Each row is a point on a landscape with many valleys, with its height.
From any point a ball rolls to the lowest of the 2 points nearest to it. It stops when none of these is lower. Distance is the straight distance between rows; heights are no part of it.
k_480 height 464: [142 166 131 115 115  83 134 137 150  93 201 104 111 144 107 185  96 132
 146 102 133 137 103 127 117 120 161 145 116 184 136 162  96 115 108  82
 120 117 115 151 119 122 150  94 182 152 144 128 149 109 110  79 135  90
 126 104]
k_498 height 587: [144 122 138 101 116 127  88 122 103  98 113  99 144 125 126 122  88  79
  50 135 127  97 175 121 136 159 129 103 124 131 150  98 144 129  74 113
  77 105 102 182 114 116 180 141 113 149 151 139 121 106 148 159  86 168
 127 107]
k_468 height 514: [ 91 149  85 120  59 112  85 137 125 129  78 156 169 135  89  88 138 132
  90 145 122 128 176 137 147 162  99 163 136 147 138 117 173 132  94  93
  63 107 133 104 195 149 147 132 136 130 155 110 107 132 107 185 140 156
  96 128]
k_255 height 606: [190 125 163 150  83 135 156  99 107 123 116 120 112 120 112 169  99 104
 146 143 109 113 160 112 127 121 151 172  83 139 168 142 121  81  33 135
  77  71 146 160  85 159 169 132 127 169 123 135 138 118 122 171 130 185
 119 113]
k_815 height 445: [164 132 128 122 123 172 179 111 165 184 127 121 116 125 147 130 157 135
 177 125  62 180  70 139 114 135  77 124 151  88 109 149 101 120 117 196
 159  92 156  73 116 157 139 170 116 111  92 119 107  95 117 145 104  92
 108 166]
k_363 height 475: [145 113 134 160 162 195 167  86 138 172  86 123 122  90 143 109 138 152
 181 165 101 152 116 126 100 129  77 136 164  76  95 118 117 109 127 162
 184  99 164  96 122 162 111 166  81 122 117 125  98 155 141 175 116 106
 116 161]
k_507 height 357: [105 110  84 147 105 133  86 106  84 129 104 146 132  89  88 113 125 129
 132 172 155 133 189  90 135  80 134 149  99 121 148 124 178 112 133 110
  86 127 205  92 122 140 112 126  96 137 142 112 137 170  91 192 160 191
 107 122]
k_6 height 304: [194 152 170 155 124 154 147  62 102 132 142  54 114 104 141 172 122 111
 114 176 129 158 148  98  83  92 118 123 122 117  99 105 136  95 105 137
 106  98 159  92  83  99 150 140 128 152  89  93 129  88 101 156  84 152
 103 120]
k_169 height 538: [159 158 105 135 111  91 115 164 133 144 185 144 127 154  63 146  90 149
 157 140 133 122 151 144 125 100 174 176 137 172 102 128 111 116  52  78
  83  92 175 155 156 159 159 125 153 171 131 124 130 117  54 132 149 101
 138  96]
k_881 height 478: [146 155 161  99  99 111 156 111 176  94 193 126  93 113 102 176 135 123
 180 151 167 184 141 115 110  62 105 145  36 141 134 142  92  96 197  98
 134 116 122 148  79 154 106 135 158 123 117 109 127  89 130  96 155 115
 110  50]
k_586 height 390: [174 152 168  92 154 107 112 173 179 155 163 123 120 158  63 148 171 173
 142 111 120 169 119 164  96 108 150 148  82 190 151 105 111  77 143 132
 152 168  62 161 152 172 124 102 133  81 152 140 119 144 151  66 149 115
 171 156]
k_253 height 568: [129 116 154 116 113 135 121 173 113 120 113 103  93 121 108 154  74  90
  79 108 128 110 135 106 126 155 153 142 115 150 145 146 139  93 101 107
 100  95  97 176 126 128 177 149 130 154 168 113 114 136 138 156  72 146
 119 118]
k_679 height 347: [106  92 129 172 204 147 144 139 110  92 141 116 125 103 192 175 112 146
 132  97 138  84 125  80 114 131 170 134 156  87 118 163 113 157 141  88
 153 125 129 125 148 123  89 102 121 139 133 120 161 182 127  90 112 115
 144 144]
k_193 height 550: [130 133 165  84 128 114 123 183 122 134 119 105 105 147  93 148 116 108
  95 113  92 150 128 105 111 163 148 158 111 173 171 141 149  66 109  96
 106  96  71 154 194 162 170 120 162 136 177  84  88 151 121 143  83 159
 132 121]
k_417 height 312: [140 122 180 116 146 165 150 162 154 143 120 119  92 115  78 154 125 158
 155 107 107 156 124 127 107 141 143 159 117 137 125 122  89  76 138 129
 186 102 122 143 154 189 143 148 115 105 157 122 103 147 153 121 108  86
 139 168]
k_918 height 215: [152 178  85  81  56  85 166  99 143 178 129 152 140 167 135  92 133 128
 142 127  88 150  57 168 148 145  85 103 124 126 155 180 133 143 145 176
 147 125 120  95 120 105 137 150 192  84 106 114 125  77 118 116 129  93
  57 105]
k_493 height 405: [ 73 113 109 140  46 148 106 144 107 138 131 164 105  93 133 101 178 100
 132 148 186 175 171 122 198 102 123 115  75 113 133 137 170 140 215 168
  92 158 132  68 113 117 121 150 139 132 121 137 121 101 130 126 209 159
 112  70]
k_662 height 219: [147 125 185 190 106 193 153 140 115 110 121  93  79  82 152 186 157 144
 143 106 135 171 149  68 149 131 144 167 102 113 112 150 106  74 102 159
 147 123 170  70  99 140 141 144  83 159 114 147 127 141 136 113 114 142
 177 157]
k_424 height 556: [149 169 134 127 114 118 124 180 129 141 157 100 111 129  54 149 110 138
 128 137 118 165 153 103 129 108 142 200 113 153 120 138 143  97  84  75
  79 111 161 105 140 158 157 129 147 157 126 115 131 115  95 148 134 118
 128 124]
k_967 height 228: [170 129 156 160 123 147 149  92 117  77 143  63 122 101 165 204 109 145
 110 143 142 136 128 100 103  84 120 113 126 123 110 111 101 103 113 143
 133 132 131 116  81 118 134 100 135 148  97 132 130 117 129 102 107 152
 152 132]
k_922 height 139: [164 125 167 182 140 172 158 133  87  96 153  96  95 116 160 194 126 105
 134 142 156 139 153  78 143 100 157 122 100 120 107 120 120  92  82 118
 119 125 176 120  76 114 145 134  89 191  91 123 150 131 119 137 113 147
 191 113]
k_387 height 397: [ 91 109 139 160 168 164 137 137 121 105 145 115 105 134 227 169 106 136
 117  58 113  77  99 109 152 161 145 109 168  93 125 175 102 159 120 142
 168 110  89 145 125  81 125 122 119 167 146 122 132 145 138  56 111  82
 158 155]
k_553 height 642: [137 112 110  98 104  85 155 105 114 158  93 181 175 170 143 117 170 117
 162 145  86 106  93 172  90 131 103 115 151 152 160 110 100 136  61 165
 120 124 109 137 129 155 121  96 167 122 148 141 113 124 122 111 170 159
 131 149]
k_171 height 477: [ 65  64 124 115 137 127  76 145  80 115  72 172 154 120 119  95 168  88
 127 122 159  96 172 112 143 128 138 121 131 126 140  87 160 145 124 118
 109 172 121 142 128 117 128 118  67 123 147 146 130 181 132 151 167 187
 199 150]
k_644 height 204: [147 146 126 115 200 142 130 146 148 157  85 136 141 147 151 108 128 138
 152 111  57  79  86 169 130 144 126  67 148 140 133 109 138 135 107 175
 190 139  90 218 127 131 125 121  82  96 117 163 133 134 176  92  74  99
 184 165]
k_986 height 201: [103 106 130 110 190 127 131 132 101 138 140 134 130 122 113 125 122  86
 139 173 183 121 148 123 120  95 137  83  84 104 130  99 162 123 209 128
 156 182 122 168 119 110  98 151 104  81 110 126 166 139 144 113 135 117
 160  91]
k_202 height 285: [ 81 128 104  85 148  68 110 133 133 133 150 124 155 134 136  92 152 119
  83 128 134 131  88 169 112 103 132  78 143 121 118 122 134 146 224 130
 121 162  63  97 177  88 101 125 182 100 120  93 123 104 128  93 156 100
  96  95]
k_456 height 329: [ 98 135  57 153  99  84  97 115  97 133 109 170 150 108 120  94 114 124
 128 178 164  66 171 100 153  98 159 132 113 135 154 154 177 162 121  86
  73 140 188 120 114 122 119 129 125 125 125 130 181 139  96 166 155 175
 100  93]
k_831 height 426: [150 146 114 139  44 125 131 125  78 139  96 123 143 142 168 133 182  81
 100 140 103 126 113 113 170 165 149 120 123 113 168 176 168 145  59 159
  58 110 131  78 140  96 176 145 155 162 107 120 130  99  92 160 109 195
 107 117]
k_712 height 462: [153 137 133 130  87 135 153 122 139 131 172 126 119 161 154 163 178 169
 157  88 109 148 110 126 123 134 120 177 159 133 130 140  84 106 121 139
 128 111 121  77 178 154 125  92 159 136 146 120 109 138  92  81 160  91
 129 165]
k_274 height 270: [148 140 136  97 171 106 116 144 143 123  76 129 140 143 123 108 118 154
 132 138  99  73  86 152  93 127 127  97 113 169 158 140 150 146  86 156
 166 156  72 192 123 154 115  88 125  72 149 154 162 160 187  86  87 139
 142 173]
k_723 height 351: [128 167 135 142  87 132  96 156 103 118 107 100 156 144 137 122 148 134
  68 129  93 160 143 118 153 176 112 159 169 126 108 113 121 145  48 124
  90 112 136  79 145 127 150 132 101 171 136 136 107 120 126 181 114 161
 134 172]
k_431 height 389: [ 87  73 130 105 183 142 123 101 113 152 114 151 136 137 132  92  85  74
 100 127 136 138 154 169 119 136  91  90 180  61 105  85 132 174 187 140
 168 130 131 129 148 101 119 178 115 135 114  99 100 119 147 157  95 117
 116 105]
k_20 height 404: [ 91  94 141  98  90 172  92 102  90 125  86 121 101  86 101 102 152  75
 123 157 184 156 172 123 139 106 106 111  59 112 160  82 171 101 215 155
 111 147 101 136  88 100 111 161  96  95 147 129 101 137 173 168 119 193
  83 115]
k_934 height 299: [118 132 125 138 178 103  87 137 124 108 141 116 152  97  99 149 156 137
  91 163 185 142 161 107 126  74 161 118 112 164 101  69 173 130 152  87
 121 193 143 118 111 112  84  99 103 101 100 136 169 151 139 118 155 146
 159 139]
k_974 height 129: [119 161 111  75  73 111 142 122 142 126 143 111 106 149 181 119 156 137
 126 103 102 138  64 142 152 169 104 109 122 125 147 208 138 151 183 160
 128 129  72  92 144  96 126 128 179  79 122 123 106 117 156  98 106  99
  91 137]
k_147 height 195: [118 114 140 152  89 188 174  94 149 125 104 122  87  99 122 138 120 149
 155 132 120 141 113  77 145 176 101 171 134  87  95 194  90  89 122 142
 117  76 172  70 141 164 113 179 124 144 158 141  99 149 134 176 104 132
  61 157]
k_54 height 202: [148 144 166 105  79 155 171 143 158 130 120 133  98 128 147 143 162 156
 147  79  76 160  83 132 108 200  81 168 135 138 123 145  54  87  76 163
 142  62  82  96 157 141 138 123 128 121 180 124  74 125 150 106 135 111
 112 198]
k_133 height 490: [115 117 133 120 128 116 165 162 115 160 149 156 110 166 140 142 141 136
 175 102 112 118 102 116 104 159 150 162 142 123 146 183  93 127 113 106
 128  89 133 104 200 165 125 128 181 159 153  91 122 154  78 102 155 112
 116 135]
k_269 height 315: [142 138 142 104 125 136 119 160 171 103 102 142 110 123 122 120 139 163
 147 103 123 108  89 126  90 140 127 130 116 165 170 159 104 104 126 143
 159 148  84 157 137 152 107  94 129  53 185 156 121 179 166  83 136 127
 114 182]
k_748 height 272: [129 127  88  81  81  80 140 107 163 188  76 166 138 179 150  72 143 116
 128 121  81  97  75 181 153 176 113 113 120 120 180 189 144 153 134 178
 128 117  72 133 161 100 136 159 171  74 154 121  95 121 143 141 129 124
  58 120]
k_976 height 300: [132 165 109 159  93 145 118 128 144  97 126 102 137 115 141 126  84 154
  92 115 119 136 128 106 118 172  93 186 153 111  74 122  91 147  94 100
 104  91 156 101 141 148 136 125 114 154 134 141 123 133 121 163 111 112
  84 178]
k_249 height 457: [ 84  74 145 162 163 114  99 157 115  90 105 178 144 110 127 127 144  93
 134 130 194 101 199 100 143  89 148 111  89 127 140  71 137 142 155  98
 146 197 113 163  92 112  86 123  54 132 122 182 156 167 154 119 198 178
 200 118]
k_79 height 403: [146 134 107 171 129 171 153  52 174 106 111 100 115  84 153 120  83 169
 135 131 118 116 104 134 109 148  70 139 139  93  83 116  80 124  95 139
 161  78 182 145  49 134 115 122  89 122 110 165 106 114 163 161 102 127
 101 165]
k_753 height 531: [129 123 116  93  73 102 116 156 106 144 116 146 108 133  77 106 137 123
 103 109 115 149 144 118 134 163 116 166 113 161 157 154 139 102 124 117
  84  93 123 111 173 168 171 143 177 134 167  91  73 138  98 155 139 148
  97 107]
k_18 height 407: [ 80  82 151 178 195 113  94 158  88  84 160 129 148 119 161 137 108 119
  93 106 193 117 176 116 135 103 133 106 149 116 111  74 122 168 136  54
 141 171 141 129 121  96 124  94  94 181 108 157 147 138 103 106 158 121
 176  90]
k_577 height 444: [117 131 136 158 135 183 113 118 173  89 113 114 126  91 152 114  75 151
  94  90 125 119 133 133 129 170  78 138 171 116 103  83  72 146  86 141
 165 112 139 175  73 123 121 133  61 140 134 172  86 127 185 131  84  96
 146 161]
k_91 height 454: [127 137 169  93  67 114 134 118 140  97 158 135 103 108  84 150 145  86
 120 158 172 201 158 147 110  70  98 130  42 147 137  92 125  69 209 117
  94 128 126 111 114 140 119 141 158 111 128  95 106  61 135 112 165 155
 116  48]
k_195 height 393: [143 151 125 120  45 125 110 142 101 110 109  98 141 143 165 131 161  97
  48  97 104 150 130 111 172 181 114 108 146 131 124 131 135 142  69 162
  71 117 116  84 124  87 177 150 115 170 126 127 119  79 126 144 111 155
 112 126]
k_894 height 280: [131 183 107 136 175  91  84 171 149 112 156  96 170 139 112 105 133 168
 103 123 120 116 106 136 134 140 163 123 157 151  87 122 159 164 128  85
 107 169 106 116 188 101 109  82 143 112 130 130 173 145 120 115 108 108
 141 161]
k_927 height 358: [172 140 133 162 112 152 173  72 160 104 116 113 128 107 150 156 129 165
 158 136 100 113  83 114  92 118 112 146 136 110  90 186  87 106  94 164
 131  89 160 128  94 161 121 128 124 127 126 150 139 121 154 113 117 122
 102 157]
k_233 height 353: [ 86 117 142  99 151 137 128 130 138 155 128 135 132 120  93 118 123 129
 148 122 115 144 153 123  99 141 125 147 141 132 134 112 113 107 135 102
 139 124 149 142 159 166 134 145 137 114 165 118 103 147 128 157 128 108
 125 147]
k_871 height 515: [131 138  99 131 118 112 140 125 113 159 161 167 138 178 101 131 123 144
 159 111 103 123 141 153 106 112 141 154 142 157 127 137 114 134 118  85
 110  85 159 113 195 171 153 121 181 144 135  95 133 109  60 129 161  74
 126 107]
k_386 height 458: [125 109 123 124 135 185 131  56 121 163  78 121 149 109 145  84 113 125
 141 160 119 152 126 144 106 136  61 103 156  81  92  85 134 132 159 164
 143 108 149  88 102 113  99 144  97 100 109 139 102 130 174 179  95 134
  83 150]
k_384 height 360: [178 140 130 168 100 164 151  57 117 141 131 107 149 116 140 126 110 108
 114 157 115 143 155 120 123 119  90 137 161  75  84 107 114 146 104 137
 120  84 211  82  97 112 158 160 117 173  89 114 125  96 104 185 105 142
 111 112]
k_915 height 414: [ 88  71 113  99 130 124 160 104 131 160 118 177 144 142 130  87 113 118
 153 117 145 128 132 178 113 126  61 123 154  95 130 107 107 161 201 139
 168 120 133 109 135 146  92 132 182  97 124 129  95 112 123 148 160  84
  89  94]
k_316 height 308: [106 103  78  90 118  88 134 146 139 162  92 169 121 146 137  61 113 112
 128 113 115  67 105 142 168 187 149 133 130 113 203 221 143 144 153 150
 107 115  84 160 150 119 140 149 180 107 167 117 126 145 130 135 140 135
  54  99]
k_287 height 305: [126 113 139 169 221 160 135 124  88 119 121 115 120  82 150 159 140 150
 127 148 147 121 129  79 106  80 156 119 125 116 114 124 151 125 150 113
 163 141 148  84 138 131  76 123 117 134 109 115 164 187 130 112 112 144
 152 164]
k_821 height 279: [113 155 119 127 180 143 105 147 181 161 128  97 152 134  92 105 104 176
 136 122  94 156 122 163 115 136 112 129 170 128  77  79 125 156 175 127
 175 145 140 134 149 148 109 119 103  78  98 124 114 114 162 142  93  46
 134 170]
k_853 height 618: [192 146 110 109 128 102 158  75 149 149 105 141 160 159 129 119 127 127
 133 168 105  97 104 158 112 122 139  93 124 163 167 109 149 145  84 176
 142 153 114 185  81 120 127 105 145 108 110 135 166 112 137 130 134 153
 129  92]
k_168 height 492: [150 141 151 111 115  99 135 159 159 133 178 133 103 152 102 167 127 119
 160 125 146 139 135 142 115  70 155 138  72 158 135 110 111 101 145 104
 126 149 115 155 107 157 129 112 138 131 130 125 143 105 108  89 150 107
 143  83]
k_946 height 435: [ 99  75 154 179 191 152  99 150 114  83 134 148 124  99 131 154 102 113
 132 123 198 110 191  91 144  97 158 134 120 117 124  75 126 132 143  67
 165 159 145 156  75 116 107 119  53 159 121 155 163 173 136 126 135 127
 199 129]
k_618 height 345: [106 118 108  97 135  89 127 163 149 146 141 135 103 144 112  83  76 110
 126  98 144  80 100 116 168 162 177 129  95 133 184 231 162 167 181 124
 144 125  98 180 117 111 134 153 169 113 132 122 150 129 137 121 123  87
  87  87]
k_898 height 227: [157 138 136 170 137 107 154 134  89 127 169 128 143 138 150 175 133 117
 125 117 128 114 139 125 133 114 164 110 142 139 107 100 121 133  65 111
 117 142 164 150 100 115 143 113 120 189  77 114 174 116  62 131 123 123
 194  98]
k_843 height 325: [151 197 124 136 170 103  73 183 173  87 158  79 139 120  79 156  96 192
  98 114 120 119  76 126 108 133 182 121 124 184  98 135 145 129  93  76
 103 150  84 153 152 123 116  72 151 105 127 138 159 136 147  89  77  99
 153 166]
k_598 height 388: [135 141 103 130 140  97 109 154 137 122 200 135 118 178 143  92  79 130
 131  70 123  91  99 125 186 168 200 102 131 145 158 198 143 187 125 117
 130 132 101 200 123  79 154 135 164 153 145 142 160 109 108  87 128  61
 119  98]
k_786 height 387: [ 85  83 133 103 164 163 165 115 126 182 102 181 132 137 103  87 129 126
 179 133 112 164 147 173 100 123  91 135 156 114 121  80 105 134 188 129
 174 122 155 116 179 173 107 159 143  84 132 111 104 143 136 163 136  92
 112 139]
k_383 height 590: [173 130 108 155  69 122 146  96 145 140 118 138 119 107  77 144  85 150
 150 162 135 119 149 103 141 131 141 186 135 123 151 181 120 106  54 102
  80  58 205 133 100 153 165 141 136 171 124 139 146 125  99 174 120 168
  78 115]
k_353 height 440: [105 111 144 124 157 120 146 138 141 123 177 133 109 169 200 122  74 120
 133  52 104  76  99 145 156 195 164 108 183 100 111 156  77 181 148 126
 179  92  83 181 133  79 136 121 133 170 152 132 108 114 128  78  99  67
 136 123]
k_710 height 370: [111 127 130 170 171  71  89 148 116  69 179 103 176 152 163 142 132 147
  87 107 168 125 139 149 127 107 138  93 174 127 100  63 117 159 116  51
  92 183 121 126 156  85 133  59 122 168 115 128 138 114  76  74 182 142
 188 101]
k_511 height 379: [ 66 118  90 128  93 128 115 123  66 157 127 163 139 121 103  86 196  75
 128 168 165 159 150 163 156  88  96  88 107 108 118 104 187 139 214 170
 121 166 159  71 135 103 108 138 132 103 105 102 119 102 120 146 208 151
 119  87]
k_181 height 496: [ 82 111 104 110  83  91  67 146 111 125  71 171 160 132 103  77 152 119
 104 129 143 140 161 136 145 139 110 146 120 150 158  94 155 115 119 141
  90 150 102 121 147 141 145 126 100 108 176 156 102 145 144 149 172 174
 134 144]
k_361 height 604: [160 142 118 114  99 114 111 120 118 106  98 142 154 153 116 115 121 107
 105 148 114  92 146 150 130 123 121 108 121 157 146  97 148 144  62 139
 100 144 119 187  92 117 152 115 108 127 117 154 140 113 162 147 125 166
 151 129]
k_725 height 429: [ 87 126 150 103  60 131  91 157 145 105 135 136  96  91 103 131 185  66
 123 161 191 184 186 132 163  86 126 115  44 134 151  97 152 109 229 121
 108 173 111 112 106 101 103 158 114 117 121 117 126 100 149 109 200 144
 137  46]
k_903 height 295: [100 101  60 161 138 110  90 141 121 138 124 164 130 130 123  84  85 109
 115 151 165  65 172 100 185 116 200 125 114 110 157 175 193 193 161 119
 116 158 156 140  91 109 145 156 107 136 110 152 191 146 115 157 155 131
  98  93]
k_743 height 361: [191 189 136 138 192 114 114 166 168  93 165  85 124 122 102 180 101 172
 138 109 103 107  80 113 100  98 141 133 133 159  81 112  93 111  59  94
 161 117 121 160 150 157 127  80 140 138 123 140 149 110 122  88  71  91
 172 170]
k_450 height 342: [ 93 103 147 109 191 169 135 142 138 161 120 121 116 125 103  98  97 117
 108 112 117 155 141 168 125 144 104  92 187 100 106  58 131 157 206 121
 199 142 117 154 149 122 126 153  97 114  99 109  85 105 161 152  97  66
 156 142]
k_106 height 343: [168 128 129 146 170  92 141  64 111  99 133 102 176 136 172 138 105 118
  89 171 133 106 128 158  97 100 127 103 154 135 121  90 131 154  78 113
 104 138 145 126 108 109 127  87 150 154  95 126 146 129  98 113 131 181
 140 100]
k_82 height 213: [107 165 107  96 115 102 102 144 146 125 144 121 145 151 150 108 134 159
  93 107 115 133  87 159 121 170 118 133 147 126 106 131 132 150 162 124
 113 144  64  92 165 108 113 118 157  85 174 101 120 106 143 104 120  97
  80 145]
k_321 height 430: [115 125 143 106 131 165  94  78 101 125  59 100 127  85 116  91 129  76
  93 154 133 179 140 141 119 137  77  85 128 103 119  68 163 119 185 163
 130 147 111 112  99  93 131 147 102 102 125 127  89 112 177 166  97 164
  87 134]
k_562 height 355: [143 138 159  64 158  99 112 149 173 108 129 120 118 127  87 140 109 135
 122 114 125 127 119 135  97 127 147 155  89 205 169 122 101  81 135 114
 147 135  43 213 149 172 109  85 136  72 175 133 108 172 167  74 111 149
 146 152]
k_870 height 264: [146 115 202  82  97 164 161 133 152 111 127 123  67 126 121 163 153 145
 136  88 114 174 108 112 113 161 109 169 108 151 145 153  80  43 122 159
 167  89  83 147 129 178 140 136 122  98 183 132  69 126 160 113 119 129
 135 159]
k_119 height 427: [148 140 167  98 117 110 134 166 143 144 132 121 116 149 125 134 182 178
 148  96 124 171 110 157 120 149 148 137 145 168 121 124  86 103 133 150
 163 136  87 105 171 148 102 113 127  92 124 118 104 128 117  63 160 106
 169 171]
k_512 height 140: [137  97 132 130  74 164 180 111 141 118  91 154 100 118 160 124 157 159
 159 112 103 130 101 126 126 175  71 160 132 111 132 176  82  82  94 164
 122 100 117  80 146 143 125 148 125 131 174 130  84 160 142 134 145 151
  84 179]
k_893 height 341: [ 76 128 106  97 120  94 121 134  74 162 138 149 154 146 132  88 168  92
 105 150 132 139 128 171 151 113 118  63 124 103 136 124 192 169 225 161
 127 180 111  92 172  76 129 162 165 109  94  87 120  80 108 117 154 116
 139  57]
k_155 height 406: [157 153 112 152 104 143 174  81 139 167 139 114 133 153 145 125 134 139
 143 144 103 161 110 158 129 137  98 122 155  93  82 121 122 142 112 179
 144  98 179  95 117 127 152 178 137 142  58  99 128  81 105 161 116  73
 119 104]
k_769 height 255: [135 114 137 148 219 139 110 122  89 138 119 118 124  85 109 147 151 115
 115 193 163 124 153  90 116  69 164  87  80 145 122  96 170 120 182 119
 159 197 130 144 111  97  70 123  87 104 102 121 189 193 145 126 118 146
 172 137]
k_282 height 292: [194 146 142 139 181  93 156  97 113 133 167 111 142 157 121 168 117  98
 135 150 143  99 112 151  84  89 151 100 134 144 120  90 128 127  62 128
 111 113 132 200 122 123 166 109 154 171  87 108 148 109 102 117 108 154
 179  67]
k_348 height 303: [182 167 165 154 189 155 151 108 135  96 162  71 101  91 145 198 109 164
 124 135 110 124 102 114  88  96 116 148 136 132  85 122  98  88  79  99
 157  97 142 142  89 158 128  95 126 148 107 126 135 136 135 109  83 120
 177 176]
k_973 height 328: [115 140  88 161 182  74  80 164 111  94 179 135 173 161 154 130 139 154
 121 123 138 102 121 119 130  97 167 124 169 153  99 108 131 152 106  65
  93 160 141 110 190 113 108  63 141 158 127 141 181 148  66  90 164 125
 185 159]
k_462 height 208: [ 95 143 125 126 155 129  91 187 171 147 126 107 140 123 113  97 104 145
 109  98 128 143 108 142 153 153 148 119 139 125 109 132 155 160 170 128
 171 172 112 152 138 109 134 133 110 114 104 159 138 123 164 126 101  66
 143 138]
k_41 height 420: [ 67  65 128 111 201 136 133  69  95 151 120 147 160 136 136 115 125 103
 125 151 159 130 132 170  81 113  65 111 186  59 119  66 111 168 213 120
 150 152 123 104 136 123  88 126 128 120 122 102  94 140 129 129 139 118
 107 110]
k_368 height 382: [ 73  71 121 142  90 156 103 109  81 133  74 160 126  88 117 101 182 101
 136 166 176 139 185 103 147  87 128 121  94 106 151 110 168 111 154 142
 104 157 162  93 100 113  96 157  82 103 140 138 117 164 133 179 158 195
 114 131]
k_516 height 245: [116 134  88 168  84 173 151  88 154 102 117 110 118 113 164 111  94 153
 112 113 137 123 113  88 148 175  96 160 159  65  62 160 113 139 119 122
 103  63 196  52 118 126 125 160 127 160 145 136 124 122 129 189  96 130
  42 139]
k_806 height 254: [ 84 108 114 133 153 122 108 179 122 144 151 138 113 142 123 109 131 103
 135 134 166 105 162  98 181  98 171  98  84 117 160 159 186 155 204 143
 132 185 138 154 106 111 122 154 116 126 103 138 169 133 123 134 145 139
 149  83]
k_227 height 655: [114 102 128 104 100 103 126 131 116 142 104 169 162 147 163 105 184 132
 159 115 130 120 108 163 121 114 126 108 130 153 156 146 142 141 135 160
 131 163 101 114 141 130 106 113 139  93 151 122 127 138 120  93 192 139
 129 147]
k_83 height 574: [127 147  94 146  71 125 134 109 127 118 163 119 118 118 108 136 108 146
 132 147 142 144 158 110 142 113 132 170 126 137 130 158 136 138 106  86
  84  92 193  93 123 147 145 132 132 162 113 113 130  90  84 180 128 128
  94 101]
k_677 height 121: [125 132 116 132 184 155 111 162 153 145 100 142 129 128 154 110 103 136
 141  99  99  68  99 130 149 157 134 108 158 105 125 147 125 166 135 164
 202 130  88 174 129 106 129 148 103 124 121 171 137 147 162 120  70  74
 141 164]
k_811 height 428: [145 166 114 124 157  85 134 180 141 106 227  99 115 157 131 149 100 120
 131  85 101 108  90 107 158 144 186 114 146 158 151 182 129 144  86  83
 100 107 102 170 146  87 154  97 169 183 135 129 170 102  76  77 103  92
 151 101]
k_65 height 271: [130  94 151 165  88 172 169 119 123 135 120 140 101 117 141 159 169 140
 178 130 128 131 144  86 156 122 138 151 110 109 143 157  95  87  93 167
 116 133 173 109  73 142 139 135 110 149 119 164 134 140 124 133 159 155
 143 147]
k_956 height 630: [165 116 115  88 165  87 158  70 101 154  77 168 182 171 129 102 145  99
 144 176  89  79 104 175  59  90 118 100 142 147 162  83 151 144  76 153
 118 160 110 165 148 147 105 101 144  94 116 109 142 142 131 114 133 189
 151 110]
k_592 height 313: [151 129 109 172  86 169 163  89 162 111 115 124 113 111 149 133 151 169
 191 124 105 117 100 100 170 138 136 130 118 109 119 196 112 131 111 175
 145 133 186  92  55 126 112 129 104 117 101 186 157 121 140 134 126 126
 104 159]

Call two points neighbours if one is among the 2 nearest of the other. Go from one point of each pair to the other, from neighbour to neighbour, staying as low as possible. Name the highest point that can't be avoided.
k_894, k_967 | k_743
k_894, k_974 | k_363
k_677, k_512 | k_41
k_986, k_974 | k_353

Where does a ball stop that starts at each point below?
k_915 | k_512
k_553 | k_894
k_168 | k_974
k_386 | k_986
k_91 | k_974
k_753 | k_894
k_383 | k_677
k_353 | k_974
k_119 | k_677
